Each row is a point on a tangle of strands that fork and nearly touch. The rows are in no order.
Two points are linked if the straight distance between their rows is under 54.3. Some points are linked to none.
q_503: [ -7 -41  20  20  -7   7   0 -11  -2  23 -15   7   2  32   9 -17 -10   1
  -1 -20  24]
q_668: [  3   7  -1 -26  30  -8 -18  -5  -7  -8   7  17 -17 -16   9 -23 -14   6
  18  34  -8]
q_79: [  2 -23  -1  26  -1 -12   4  23 -11 -23  -4  22   1  10 -17 -23   9  -9
 -18 -12  -4]
q_560: [ 30 -25  10   8   0  -4 -19   8  -2 -15 -32  -4 -16   2  14  17  -2  14
  23  -5  -5]
q_553: [ 12  15   5   6 -15   5  25  17  15  -8  19   4  15  33  -2  -3  -1 -17
 -31   2   8]
q_51: [  6   4  -6  26  29  -9   5 -15  -2  -9  35   9 -22   2  13 -25  -1   2
  -5   7   0]
q_245: [  2 -14   6  31  21   3   2 -19  -2   3  15   6 -24  14  16 -10  -6 -10
 -13  -2  14]
q_524: [ 13   3   1 -34 -10  -2  -2  21   2  12   0  13   4 -36 -15   8  -1 -17
  11  23 -28]
q_2: [ 16   9   2  19  13 -33   1  17 -13 -17   0   8  13 -17 -19  16   1 -14
   9  28  -6]
q_356: [-26  39 -16   7   4  17  -1   4  17   0  15  -7  23  10  -7 -10   7 -23
 -13  12  17]
q_911: [ -8  -1  23   8 -15   5  -7 -13 -31  10  21  -2   6  10  17  11  -9 -18
 -20  15  11]
q_839: [ -7  17   2 -23   7  -7  15  23 -16 -12 -25   4   7  -2 -17  13  -6  -4
   7   6  -3]
q_539: [ -7   0 -21  -4 -10  10  -7  18  -9  -7 -14 -16   8 -37 -21   9  30 -15
  24 -26 -23]
q_721: [ 13 -13   5  17 -17   9  -7   7   4  34  -2   7  35  38   1 -15 -18  -2
  14 -18  29]
q_849: [ -9  10  -5  17   3  15   4 -42  -4  -9 -19   0 -26 -35 -24  -3 -28  26
 -12  22 -20]
q_805: [-24  24 -10  -1  19  12  -2   4  -1 -10  10  11  -6 -18 -13 -15  25 -16
   4  19   3]
q_152: [-31  28   0 -16  33  13  10   9 -16  10  10  16  -7 -13 -15  -5  11 -29
   6  19  -5]
q_652: [-47  16  -3 -12  14  26   5  10  12  -4 -19   5   0   8 -26 -14   4 -15
 -11   5  13]
q_439: [-26 -24 -16  -8   5  22 -10   1  17  -6   1   7  -7  14  12 -35  -4  -2
  -3 -16  21]
q_619: [-32 -20 -17 -28  -1   4   1  18   4   9 -17  -9   5   7  -3  -8   3   8
   7 -49  -3]
q_432: [-12  23 -21   1 -16   3  17  -6  20 -14  29  -9  16   7   2 -29   7  10
 -15   8   6]
q_357: [ 14   8 -16  16 -29   9  -8 -17   6  17  22   9 -20   4  26 -13   8  -7
 -41 -16  -1]
q_106: [ 14   4  22 -13 -15 -16 -10   2 -16  -4   4   2  12   1   2  24  -4   3
 -11  18   0]
q_798: [-28 -13 -12 -25  -8  24   8  30   0   3 -12 -13  26  21   8 -13  -3  -1
  10 -36   9]
q_530: [ 11  29 -22  -7  -9 -13  -8 -22  10 -26  12   0  -7 -16   6 -14 -17  27
 -16  27  -7]
q_278: [  8   4  -9  -9  41   3  32  27 -19 -10   9   7  -4   2  -7   3  -3 -25
  -4 -26 -10]
q_969: [ -9  24 -15   0  28  -8  -7  -2   4 -12   1  -6  -7  -6  17  10   8  -7
   9  16  25]
q_608: [ 23 -21  -2  -3   1  -6  -3  14  -6  -2 -11 -16  18  12   0  29  25  16
  33 -38 -36]
q_880: [ 25   0  11   4  -6 -36 -24  11 -21  -5 -12  -3   8  -4   3  39  -5  -7
   3  13  -3]
q_116: [-18   6   9   6   5 -10 -15 -22  -8 -16 -11   8   1  16 -17 -20 -26  11
 -43   5  -1]
q_420: [ 25   3 -26   3 -13   4  -8  32  13  -3   4   0  -8   4  18   9  25  -9
 -17 -37 -16]
q_906: [  5 -15  17  -2  -9   9 -19   0  -2  -1 -29  -6 -16  -9   3  39   4   0
  -9  -1  -1]
q_49: [ 33 -21  23 -13 -17  -8 -22   1  11  10 -25  -3  15   3  -7  18  -9  20
  22   9 -36]
q_87: [ 22   3   7  22 -32  -1  -8 -27  13  16   8  -5  -4  38  36  11  29  20
   6 -19  -8]
q_898: [ 10  20 -14   0  37  -1   6   7   4 -13 -15   5 -15 -31  -3  -3   2 -11
  37  32   1]
q_640: [ 29   6  13 -29  -2  14  14  10  29   2 -20  -5  -7 -21   1  14  -7  13
  26  14 -19]
q_320: [ 22   3  -3  -2 -29   6  -4  17   9 -10   9   0  -6  10  13   6  17   2
 -16 -10 -13]
q_548: [-17   5  29  12 -12  27  35 -19  -6   0  13  -5   8   4 -20   3  -4  -4
 -12  11   7]
q_206: [ 14  13 -10  -6  -5   4 -13   7  -5 -37   4   7  -1 -23   9 -16   2   1
  23  29 -17]
q_948: [-19   7  -4  15 -11  -3 -10  -8   9   8  -3  -9  19  16  -8   0  -6  -6
 -34  -2  28]
q_989: [  3 -17  20   0 -13  25   8   9  -4  25   3  -3  23  39  22  -7 -15 -10
  16 -15  18]
q_199: [ 28 -21   8  13   2   4 -13  14  -4 -14 -39   2  -4 -16 -12   4 -28 -18
   1  10 -23]
q_802: [ -5  12  -9 -21   3  10 -17   9  -5 -22 -26  14   3 -28  -6 -10  -8   1
  17  22 -14]
q_209: [  3 -20  15  39  10  16   8 -22  -5  22 -12   9   4  35   6 -15 -23 -13
  -6 -15  27]
q_188: [  6   8 -19 -10 -12  12 -16  23  13 -10 -31  -6   2 -35 -29  14  17  -5
   2 -15 -28]
q_241: [-21   1   6 -12   1 -10  15 -25   4  13   3 -16   7  14   6  -9 -12  29
  27  15  31]
q_997: [ -2   1  -3  37 -29   8  17 -19   0   2  15  -9   6  10   9 -10  10   3
 -13  -1   3]
q_326: [-16  -3  -2  -9  19  14   7   3  -1  20   9 -14 -13   1  21  18   7 -20
   5  -2  24]
q_893: [-27  -3   8  -7  16   3   6  -8  -3  -4   4  -9  15  19  10 -27 -18   6
  15  11  23]
q_708: [-11  -7  12  30  24  13   4 -12   5   7   3   3  13  34  -7 -31 -28  -4
  -2  -6  17]
q_824: [ -5 -19  10   2  -1 -10   8  22 -28 -17  -9  20  11   2 -29  -3  -6 -14
 -15  -6 -12]
q_914: [ 16  17   5   4   1 -14   3  12  -1  -6 -29   1  12 -28 -26  11  -5 -11
  23  29 -10]
q_994: [ -3 -30 -15  -5 -10 -19   3  21  -3   8  -2   1   7  -5 -18   1  18   3
  21 -35  -4]
q_399: [ 11   9  -6 -17 -18 -19 -29  21  -5   5   0 -10  29  -5  -7  36  23   7
   9 -10 -36]
q_251: [-10 -11  -7   7 -10 -23   7   5  17   7 -12  -4  10  19 -17   2   4   2
 -20  -8  25]
q_516: [ 16 -11  12 -17  -6 -33  18  18   5  17   6   8  10  -1 -21  13   1   6
  10  -1  -2]
q_30: [-33  -9   8   1  19   7  -7   3 -22 -27  -2  16   4   3 -19 -25   1  -4
  16  13  -2]
q_137: [  4 -18  17 -25 -18 -10   1  -1  -6 -15 -13  10   5  -5 -10 -13  -9  30
  20  14  -9]
q_280: [-31  10  -7 -25   3   9   0  14 -12  18  21   8   6 -26  -6   9  19 -31
   5  12   0]
q_771: [-19   2  18   6   5  32  31  -1   6  -9   6   8  -4  -7 -23  -5  15 -20
  -7  17  -1]
q_984: [ -3 -11 -18  16  -4 -18  -9  23 -18  -1   6   1  20  25  27 -13   3  -7
  20 -23  12]
q_213: [-19  19   0   0 -22   0  22 -34   3  15  23 -17   7  -5   8  10 -11  27
   3  11   9]
q_136: [ 12  11  10 -26  -6  24  26  -1  20 -11  -1  -8 -14 -17  -1  10  15  10
  33  18   0]
q_843: [-26  24 -11  -4  13  16  -2 -33   3 -16 -13  -9 -33 -10   1  -6 -12  25
 -24   6   6]
q_234: [ 16  15 -15  -4  23   9 -14  12   3  -1 -22   8 -16 -38 -14   4 -17 -25
  -7  20 -17]
q_529: [ 28 -21  13 -16 -10   3   3   5   9  24  17  12 -11   5  11  11  13   5
  12 -11 -20]
q_233: [-14  20 -12 -36  35   8  11  15  -7   7 -11  16 -14 -26  -8  -4   0  -9
  10  13  -3]
q_592: [ 15  -9 -14 -15  -9   5  -5  27  -4 -30   5   5   1 -13  11  -9  10   2
  18  -3 -23]
q_18: [ -2  15  -6  10   0   7   4  22   4 -13 -11 -17  18  25  12  15   5 -15
 -16 -13  17]
q_363: [  5 -31  14 -23  -2 -15   7  11  -6  -5  -6   8   3  -9   2  -5   2  20
  47   3  -3]
q_605: [  8  30  12  14  15 -20  12  -6   1 -16  16   7   2 -14 -22   5   1  -8
   1  38   3]
q_225: [ 11  -4  15   3 -32 -10  -3 -18  12  31  16  -5  25  43  24   7  18  26
   8 -12 -10]
q_359: [  0   7  -4  -5 -15   0 -14  -4  30  -5 -24  -5  -9 -22 -21  16  16  20
  -9   1   4]
q_980: [-37 -26  -7 -21   4   3 -10  10  -3   6 -18   2   2  -4  -7  -8  -4  -5
  -5 -18   7]
q_479: [ -8  -2   0  -4  30  23  23  25 -15  23   9   6  12  26  10  -1 -22 -32
 -10 -17   8]
q_385: [-19  11   0   9  12  28  17 -11   8   1  27  11 -15 -26 -16 -14  14 -23
 -12  17   3]
q_184: [ 34 -20  22 -14 -25 -27   9   1  11  14  -5  12   3   4 -21  10  -8  20
  -3   4  -9]
q_689: [-17  -3  -9 -17  12  -2 -13   4 -13  30   2 -19   5 -23  -3  40  17 -22
  10 -30  -9]
q_903: [  9   1 -27 -15   8  -2  13  32   8 -26   6  16  -4  -8 -12 -26   9  -2
   6  -6 -12]
q_298: [ 19 -26  27  -5  -9   5  10  -5   2  34  14  16 -19  16  15   5  -5 -13
 -11 -16  -3]
q_954: [ 41   4  20 -14  -2  -4   9  14  11  -7 -20  -8  -1  -1   2  35   1  14
  17  13 -15]
q_470: [ -1   0  -9 -25 -14 -11   4  24 -18  32  19 -10  23  12   7  18   7 -19
 -11 -35 -16]
q_348: [ -7   7 -10 -17 -12  -8 -13  16  -1   7 -22 -20  20   0 -19  37  26  15
  -2 -28 -28]
q_933: [ -3 -11   1   8   4  16   1   3   2 -11 -12  14 -16 -10  -9   0   1 -13
 -28  -9  -1]
q_368: [  6   2   2  15 -28   3  -4   7  15  17   0 -13  42  44  10   0   5   8
   8 -15  23]
q_404: [ -9  29  -5  29  26   2  -7  -6  10  -1  31   2  -6  33   3 -38 -19  -5
 -31  -4  -2]
q_636: [-36   5   2  10   2   2  -4 -26  -1  -2  -8  -8  12  15 -15 -18 -19  14
 -22   9  19]
q_587: [  1  23  11  14   1  -7  14 -21 -15 -19  26   8   4  -3 -17 -10  -8   9
 -14  27 -14]
q_429: [ 28   6  18 -18 -16  11  -2 -21  31   1  -7 -17 -12  10   6  27  15  38
   2   1 -18]
q_856: [-22  -2 -25 -12   9  11   3  17 -14  -5   1 -15   7 -21   4   4  20 -18
  28 -30  -4]
q_252: [  8 -14 -18   1  18  10  -2  21 -24 -10  -4  -6  -4 -31   4  14   3 -26
  20 -21 -12]
q_804: [ 36 -28  16  -3 -13 -14 -19  18   4   5 -31   0   4  -8  -5  10 -25   1
   4   0 -31]
q_104: [ 30   6   2  24 -17 -23  -2 -17  14   4  -1  -6 -20  16  30  11  21  17
   1 -14   9]
q_398: [ -6 -10  -9  -5 -21 -34 -28   1  -2  -9  -7   6  11  -6  -7  -5   5   6
  -2   3   5]
q_90: [ 26  -4  -5   5  15 -12  28  15  -1   1 -14  -8  -1 -28 -23  24   3 -14
  21 -19 -14]
q_100: [-29  14  12  16  39  23  -5   1   6   4  12   0  14  27 -11 -33 -20 -11
  -4   4   5]
q_414: [  3  12 -21  20 -13  -2  19 -34  19  -5  13  -6 -20 -17  -1 -10  -6  33
 -18  -1  -1]
q_218: [ -6 -27  12   8 -14 -12   7 -11  28  10 -17  -4  -1  11 -19  -6   6  21
  -8 -15  26]
q_983: [  7 -27  30  11 -24   3   1 -26 -20  26  10   9 -12   6   8   4  -3   5
 -16  -8  -1]
q_653: [ 16  -7 -14  23 -15 -36 -17  -2  18  21  18   3   0   0  10   2  26   2
   7  -8  17]
q_223: [ -2   0   0   9  -1  -1  -9 -40 -21  -7  -3   7 -17 -27 -12 -11 -44  23
 -19  16 -22]
q_236: [ 17  -2  21  17 -22   5 -16 -20   1  -5 -18 -11 -14  11  11  36  11  20
 -12  -5   0]
q_556: [ 39  -7   0  23   7  -6 -17  10  -8 -25 -27   0 -23  -4  11  21   2  -8
   4   1  -5]
q_680: [ -3  -6  29 -15 -27   4  -3  11 -16  -5  -3   0  19  25   5  22  -4   3
 -14   4  -8]
q_621: [ -9  14   1   1  12  15  10 -32   6 -22 -30   8 -17 -20 -29 -19 -17  27
  -1  24  -5]
q_486: [ 29  -7  -8  23  -5 -32 -19 -21   9  -3  -3   1  -8 -23   1 -16 -19  18
   6  18   2]
q_454: [-13   3  13  16 -11  34  35 -30 -17  14  28   2  14  24   3 -22 -35   8
 -28  -3 -10]
q_132: [ -1   7  -9  14  46 -15  -2   7   9 -17  23  12 -14   5  -3 -33   5  -3
   6   7   1]
q_440: [ 15   2 -16  -9  13 -28 -10  11   5  -6  -1  -1  -5  -9  15   8   5   6
  16   6  14]
q_760: [ 25 -26  35   2 -30 -12 -10  -7   3  11 -12   7   7   9 -10  18  12  30
   9  -6 -22]
q_45: [-17  11 -10   6 -15  13 -27 -26   5   7   8 -22  -4  -4  25  11   4   4
 -20  -1  17]
q_928: [-16 -14  22  -9 -16   3  11 -34   2  -2   2 -17   0   5   3  -3   3  39
  33   4   8]
q_54: [-15   9  21   5  38 -14   3 -16 -14  -4  23  21 -12  -1 -21 -22 -16   2
   4  21  -4]
q_227: [ 17 -18   8   2   7   6 -19  11  -4   3 -34 -11 -10  -9   6  38   9   9
  21 -17 -17]
q_902: [  3   1  18 -15 -33  -2  10 -19  18  19  18 -10  12  25   6   4  11  35
 -10  -4  -1]
q_966: [ 12  19  -7  10  28  -3   8 -12   2 -26   2 -10 -21 -20  16   3   8   1
  26  27  10]
q_570: [ -1  10   9 -10 -23  -4  27 -19   2  22  30 -10  19  16  15  -6 -14  20
   1   3   8]
q_269: [ 27  -5 -21  -1  -5   8 -10  30 -18 -17 -14 -14  -1   2  18  16  14  -8
  -5 -47 -18]
q_719: [ -1   3  16  13 -13   3  11 -35   4  28  31 -16  -5  -9  10  16   7   4
   6   8  13]
q_316: [  0   0   6  50  -6  -2  -2 -16 -14  -5  28  17  -1   9  -8 -18   4 -22
 -36   7  -6]
q_908: [  8 -18  -9  11  -8 -12  -8  23 -31  11  10   6   6   9  29   2  17 -25
  15 -30 -10]
q_772: [ 12  -7  -9 -12   8 -14 -34   1   3   4 -12 -14 -10 -17  24  25  10  14
  36   0   2]
q_393: [ -8  -3  -1  -1  -3  22   1  14  -1  11   7   4   0  12   6  -4  -3 -23
 -35  -8   6]
q_645: [  2  15  -3 -16  10   7  24  16  16  -6 -17  -5  -4 -24 -13  21  20   0
  38   5   5]
q_776: [ 19   1  19  -6 -16  10 -27 -27  11  11  -1 -17  -5  15  26  39  20  25
   1   4 -16]
q_739: [-41  -2   1   6   2  11 -14   0 -17 -14   4   6  11  -7 -13 -12  17 -22
   5  16   5]
q_542: [-19  15  14  29  26  15  -4  12  -8  10  19   3  21  24  -7 -13 -14 -36
 -13   7   4]
q_70: [  9 -19  21   3 -19  16  26 -30   2   2  15 -11 -12   7  13  -3   5  29
  21  -5  -6]
q_474: [  4   4 -19  20  -2   2   0 -32   4  13  20   7 -35  -8  18 -13  -9   2
 -43 -11   1]
q_998: [ 18   0   1  -2  10 -14  -9  22 -27  -9  -7  -4  -4   8  18  36  -1 -13
  -1  -6   1]
q_189: [ -8  33 -11  -6  36 -12   9  15 -14 -31 -20   7   0 -15 -16  -8  11   1
  32  26   0]
q_294: [ 38  -9  12   5 -28   3   5  13  18  -1  11  12  -4   7   6   8  25  17
   8  -4 -29]
q_483: [ -9  11  11  33   6  17  -6 -17 -17  11  25  -1  13  18  11  -3 -10 -25
 -18  19  13]
q_825: [-10 -31   4   7  -6  10   8  11  16  44  15  -3   0   9   5   1  23 -14
  12 -28   5]
q_714: [-28  50 -10   7  18  18 -12 -11   6  -2  18 -14  27  16  12 -18 -13  -7
   1  25  19]
q_876: [ 29   4 -11   8  -1   3  -5  29 -11 -39 -27  -4  -1 -10  -2  20   2 -11
  -3  -8 -19]
q_212: [ 13 -17  -5 -29   6 -27   5  16 -10   8  -4  -9   5  -8   2  15   3  11
  47 -20 -13]
q_806: [-11   7   0  55 -12  12   3 -19  -5 -21  15  -6   8   8  -5 -11   8  -5
 -27   1   2]
q_976: [ -9   7  -4 -12  -6  16  -2  22  13  -7 -21 -27   9  26  17  26  13   5
   1 -19  11]
q_534: [-34  20  -2 -12  11  36   6 -10  16 -10  -4   4  -9  10 -10 -24  -8   1
 -31   3   3]
q_580: [-22  19 -11   5  17 -17 -16   7   4   1  -5  -3  10  11  -6   4  -3 -14
 -34   5  17]
q_109: [-19 -17  22   3 -15   4   4  17 -25 -18 -11   6  19  23 -10  -1   1  -8
  -7  -4   1]
q_286: [-14  -8 -20   4  24 -21  14  28 -16  -5   8  -6  22  19  12 -14   2 -13
  21 -18  13]
q_985: [ -5   7   0  -6  -9  30  -7 -18   9  39  24 -16  27  12  22  -5 -22   1
  14   1  28]
q_395: [-10 -18   6 -14  -5  27  10  24   0   9 -11  -1  13  38  19  -5 -11 -15
  -3 -29  10]
q_156: [ 18 -27  30  23 -26 -17  -7 -20  -1  26  -3   6   0  17  -5  17  13  13
  -4 -14  -3]
q_562: [-15  13   5  17 -13   4  28 -22 -11  -4  29   7   7  10  -6 -20 -22  11
 -24   8 -10]
q_601: [ -7   9  -9 -24 -12 -13 -24  10 -17  -9  21  -4  10  -4  30   4  12   4
   6  17   0]
q_472: [ 18   7  -3  -2  -2  13 -22  -6  10  -1 -16  -2 -17 -42   9  -5 -18 -14
   7  26 -15]
q_328: [-40  16  -5 -25  10   0  -6 -16   8  16 -18  -2  -4  -9  -9   0   3   0
  -4  15  27]
q_735: [ -1   6  16   1 -20  21 -13  -9 -15  16   9 -11   9  27  33  12 -15 -15
 -30   0   8]
q_803: [ -8 -19  23  -3  24  11  18  12 -23  11   8  15  -2  21  10  -7 -20 -17
  -4  -3   9]
q_637: [ 17  19 -22 -16   5 -22 -15  18   7  11  14   3  -8 -16   8  18   5 -11
 -25   9   0]
q_498: [-13  17  -1  -3  -5  40  18   0  13  -5  14  -1  -1  10   8 -10   0 -16
 -33   7   4]
q_59: [ 11  -6  -9  -6  12  13  -1  14   1   5  15  11 -17 -31   1   2   8 -30
   5  10  -2]
q_375: [ 26  -9 -14  25  -6 -43 -12  -8  16  -1   5   8  -4 -11  -6 -11   9  12
   4   3  15]
q_85: [ 12   3 -16   0  22  11 -16  17 -16  -5 -21  -2 -14 -48  -5  14  -9 -37
  17   0 -23]
q_596: [ -5  15 -13  18  10 -29 -23  -5   1 -19  -6   0  -1  -3 -11   8   6  -8
 -23  17  16]
q_411: [  6   0 -12 -38  17 -29   8   0 -27  19  -4 -22  16 -16 -13  17   1   1
  32 -31 -15]
q_992: [ -4  10 -21 -12 -14   7 -13  14  27 -28 -27  -2  -5 -17 -18   0  23   7
  -2   1  -7]
q_690: [-14 -19  -4  -4   4  16  15   8  11  26  30  -3   7   6  18 -16  19 -19
  33 -13  19]
q_195: [ 25 -14   8   9 -14 -10  18 -26  -1   1  -2  10 -20   6  -2 -12 -24  33
 -20  -8  -6]
q_627: [-35  28 -12  -1  17  16   6  22   5  -4 -10  -5  29  17 -13  -6  -3 -21
  -5  -2  13]
q_277: [  2  -3   4  -4 -20  23 -11  -7   5  18   7   1 -13  17  27   6   3 -12
 -39 -12   4]
q_354: [ 17 -13   4   6   4  -3  12  -9  -3  23  21  15 -25  18  34  -6  -6 -13
  -9  -7  10]
q_681: [-38  43  -1 -13  18  10 -11 -22 -13  -5  16  -7  11   7  16 -20 -20   4
  -9  26   7]
q_249: [ -9   7  -5  -3  41  -3  25  24 -18  14  10  -4   6  11  -3   8 -12 -42
  -6 -21   4]
q_844: [  3  -1   3  -5 -11 -34 -11  -1  10  19  -9  12   7 -33 -36   9   1  -1
  -1  14   2]
q_239: [ 26 -23   8  25  -3  10   1   6  -1 -19 -21  20 -18 -13 -18  -2  -9  -7
 -15   2 -13]
q_481: [  6  21 -12  -8  17 -15  -8 -26 -13 -16  20   2 -13 -17  12 -17 -20  20
   8  27  -7]
q_554: [ 10  16 -11 -15 -25 -16 -34  17  -1  -9  15  -6  11  -7  16  22  18   4
   1   8 -16]
q_29: [ 10  -1   0  23   4  10  16  -5  -7 -16  14   4   5  37  30 -23  -6  -3
   6  -3  17]
q_262: [ 11 -23 -14   4 -11 -20 -38   2   0   2 -13   7   0 -28  -5   3   3  -2
  12   0  -3]
q_135: [ -9 -13  26  12 -26  22  33 -24  -7  22  17  -3  11  19  -3 -14 -12   2
 -14  -5   6]
q_751: [ 26   5  15 -13  10  -6  25  25   2 -20 -14   7  -3   4 -12  21 -11   2
  11  11  -7]
q_258: [-25  16  -7   1  33   8 -18 -18  11 -25 -26   1 -24  -3  -7  -7  -3   2
 -20   8  18]
q_76: [ -6   2  -6 -26  11 -15  -7   1 -25  23 -14 -15  15 -32 -17  38  10 -10
  35 -16 -18]
q_281: [ 32   0  -5  23 -10 -13 -10  13   0   5  21  16 -10 -16   4   8  19 -19
 -20   1  -4]
q_863: [-36  22 -14 -33  12  -9 -13   4 -13   7 -19  12   4  -6 -14   4  -5  -8
 -19  17   4]
q_220: [ 12  11 -10  -7 -10   5   5  30 -11 -25 -13 -16   5   3  -1  35  16  -3
  -7 -30 -17]
q_345: [ 12  -8 -13  11  -9 -12 -28 -27  -9 -11  -6  10 -12 -18   3 -18 -28  22
 -13  16  -2]
q_725: [  5 -13  13  -4  10  -2  -8 -11   4  23   1  -9 -23  -5  18  20   5   2
   3  -4  22]
q_583: [-11  -5 -11  -1  32  17  10  24 -12 -11  10  20 -10  -8 -16 -11   5 -30
  -4 -10 -17]
q_765: [  5   1   3 -14  -3 -29  11   9   3  15 -18   1  13 -34 -41  14   4  -4
  27  19  -9]
q_744: [ 15   4   5   2   9  15  22  17  -1  -3 -13  -1  -6 -33 -25  29  19 -22
  29   3 -12]
q_996: [  1  -5  -6 -12   1  -5  -4  19  -8  32  19  -3   2 -13   1  21  15 -26
 -11 -25 -10]
q_13: [-23 -20   6   1   7 -12  -6   1 -15 -21   2   5   7  12   3 -21  -2  10
  23   5  17]
q_540: [ -1  -4   9 -33   6  -1  20  25  -3  15  -5  -3   7  18   5  23  -7   0
  -2 -20  -1]
q_859: [ 16 -11   6  -7  -8  -5  16  -1   1 -11   1  17 -10  17  -5 -20 -16  17
 -25  -1  -3]
q_117: [ 23   5 -15  22 -15  -9  22 -32   2   7   2   3 -31 -17   2   0 -33  40
 -21  -9 -16]
q_431: [ 35 -17   2  -1   6 -16  15  17  -1  11  -2  11  -7 -14  -6  12  -3 -11
  23  -6  -5]
q_329: [ -3   8  -6 -16 -15  -8 -23   4  -8 -26 -12  13  11 -15 -17  -9  -5   8
 -11  19 -10]
q_991: [ -8  -7   1   3 -12   3   1 -12  -9 -17   6  18  -6  28  -1 -36 -21  13
 -36  -6  -4]
q_97: [-16 -17  17 -20  -1  26  17   0  25  20 -10 -11  -5  -7  -7  21  21   1
  19 -12   8]
q_971: [ 37  -1  23  -4 -23  10   3 -19  18  12 -11 -12 -17 -30  -2  21 -18  14
   1  19 -21]
q_577: [ -9   8  12 -44  -8  -5  14   7  -4 -10 -25  10   4  -2 -18  -1  -1  17
  16  22  -3]
q_538: [-19  -1 -15 -10  22  24  27  23  -2   1   9  -3  -3 -17 -10  -1  21 -30
  14 -15  -3]
q_502: [ 45   3   2  -2 -13  12  -3  -9  17  -4  -3  -7 -13 -29  18  -3 -27   2
  12  28 -25]
q_449: [-11   5 -17 -15 -12   3  10  13  18 -14  16  12   8   1 -13 -30   9   6
 -11   4  -4]
q_467: [ -3   7   7  -9 -15  26   8  10   9   0  26 -12   8   3  20  15  25  -7
  12   7  -1]
q_811: [-10  12 -17   2  16   7  -3 -33   1  -1  10  -5 -25  -6  23  -7 -22  15
 -27   7   5]
q_240: [ -6  -4 -27  17  11  -5   1 -29  15   4  22   0 -14  12  29 -40 -10  21
  -5 -10  21]
q_775: [  5 -17  21  -6  -6  18  11 -14   5   6  -1 -10 -15  15  24   6  -4  12
   5  -6  11]
q_783: [-15   2 -16  11  30 -10  14  19   6 -17  11   3  12  22   4 -28   3  -3
  11  -1  13]
q_514: [-20  -4  -4   4  19  15   8  -7   8  24  24  -6   0  -5  14 -12   3 -23
  12   5  27]
q_616: [-14   2   5 -19 -18   0  -2  16   5 -14 -28 -19  13  10 -11  27  21  14
   3  -8   0]
q_111: [ -2 -21  -9   6   0   1  15  22   9   9   3   2  -4  11  -1  -7  17  -9
   2 -33   9]
q_896: [-13 -21 -11  32   8   0  -9  10   5 -12  -4  15  -4  21  -3 -33   8 -14
 -22 -24   7]
q_602: [ 12  28 -18 -20 -20  -6 -18  -2  16 -29  -6   4   2 -24  -9 -14  -6  15
 -13  29 -15]
q_475: [  9   2  20  -1 -11  10   3 -28   6  10   6 -11 -19 -22  -2  23   3  15
   2  17  -5]
q_626: [  9  -6  -1   0   5  -4  -9  21 -30  14   3 -11   2  19  38  31  11 -18
   7 -32  -6]
q_230: [ -6 -15  20  -8  36   1  12   4 -16   9  17  23 -12   2 -12 -14 -15 -16
  -1  12   1]
q_818: [ -6 -27  13  22 -23 -10  21 -35  12  23   1  -5  -3  13  -9 -11  -3  22
  -1 -12  17]
q_376: [-17 -44  10 -12   0   1  -3   1  -5  16 -16   3  -9  17   6  -9  -8   7
  -1 -21  19]
q_552: [ 19  -2  -1  30 -15 -40  -6 -14   1  20   5   0  -4  24  19   2   6   0
   0  -8  25]
q_841: [ -1  18  -7 -19  18  -4   0 -16  15 -28 -22   8 -14  -3 -13 -23 -21  29
   0  21  -4]
q_932: [ -7  18  15  -6  39 -13   2  -9 -12 -25   5  17 -12   1  -6 -30 -15  11
  20  32 -13]
q_507: [ -5  26 -25   4   0   4  19 -20  33 -18  14 -14 -13  -4   0 -19   3  22
 -13   5  14]
q_599: [  7 -20   2   5 -16 -11 -30 -18   9  -4 -21  -2  -1 -35 -19   1  -5  17
  22  17  -6]
q_358: [-31  21  -3 -17  36 -25  -4   9 -14 -12  -9  12  14  13 -15 -21  -8   0
   4  12   4]
q_319: [ -7  -4 -20  24  12 -10   4   5  24 -17   5  12  -6  20 -18 -38   7   0
 -31 -12  11]
q_674: [-11 -10 -13  42 -25   3  23 -35   9  26  20 -13   2   6   4 -18  -1  14
  -5 -16  17]
q_174: [ -6   2  -6   3  -9  -6 -35 -15  10 -16 -22  -6  -2 -31  -2  -7  12  22
  36  16   5]
q_221: [  0  -4  -8   0 -13 -16 -30 -18  17  -2   1 -18   3 -19  17  13  22  25
  34  13  10]
q_817: [ -2   6  -4   7  13 -28 -14  -6   8   1  -4  14  -5 -23 -30  -5  -8  -9
 -20  15   4]
q_816: [-25  -9  -3 -28  14  -5 -25   3 -11  -4 -26   7  -6  -9 -12   4 -12  -4
 -16   1   3]
q_857: [  8  14   3  17 -20  10   3  13   2 -18   3 -17  38  40  14   0  -1  -3
 -10  -2  24]

A fork is a point with three links. Follow the links from the first point to the second and name the forks in between, in order.
q_227, q_51: q_298
q_680, q_744: q_298 > q_760
q_562, q_206: q_948
q_375, q_359: q_856
q_994, q_454: q_805
q_76, q_933: q_760
q_839, q_735: q_760 > q_393 > q_277
q_538, q_174: q_329
q_363, q_227: q_760 > q_298
q_100, q_227: q_277 > q_393 > q_760 > q_298

A fork is a point with three links, a tip a point with one. Leave the first point through the second and follow the links. Name the first fork or tip that comes.
q_580, q_596: q_805
q_771, q_548: q_948
q_971, q_475: q_841
q_479, q_803: q_329
q_354, q_245: q_319
q_626, q_908: q_298
q_294, q_320: q_429
q_751, q_839: q_470
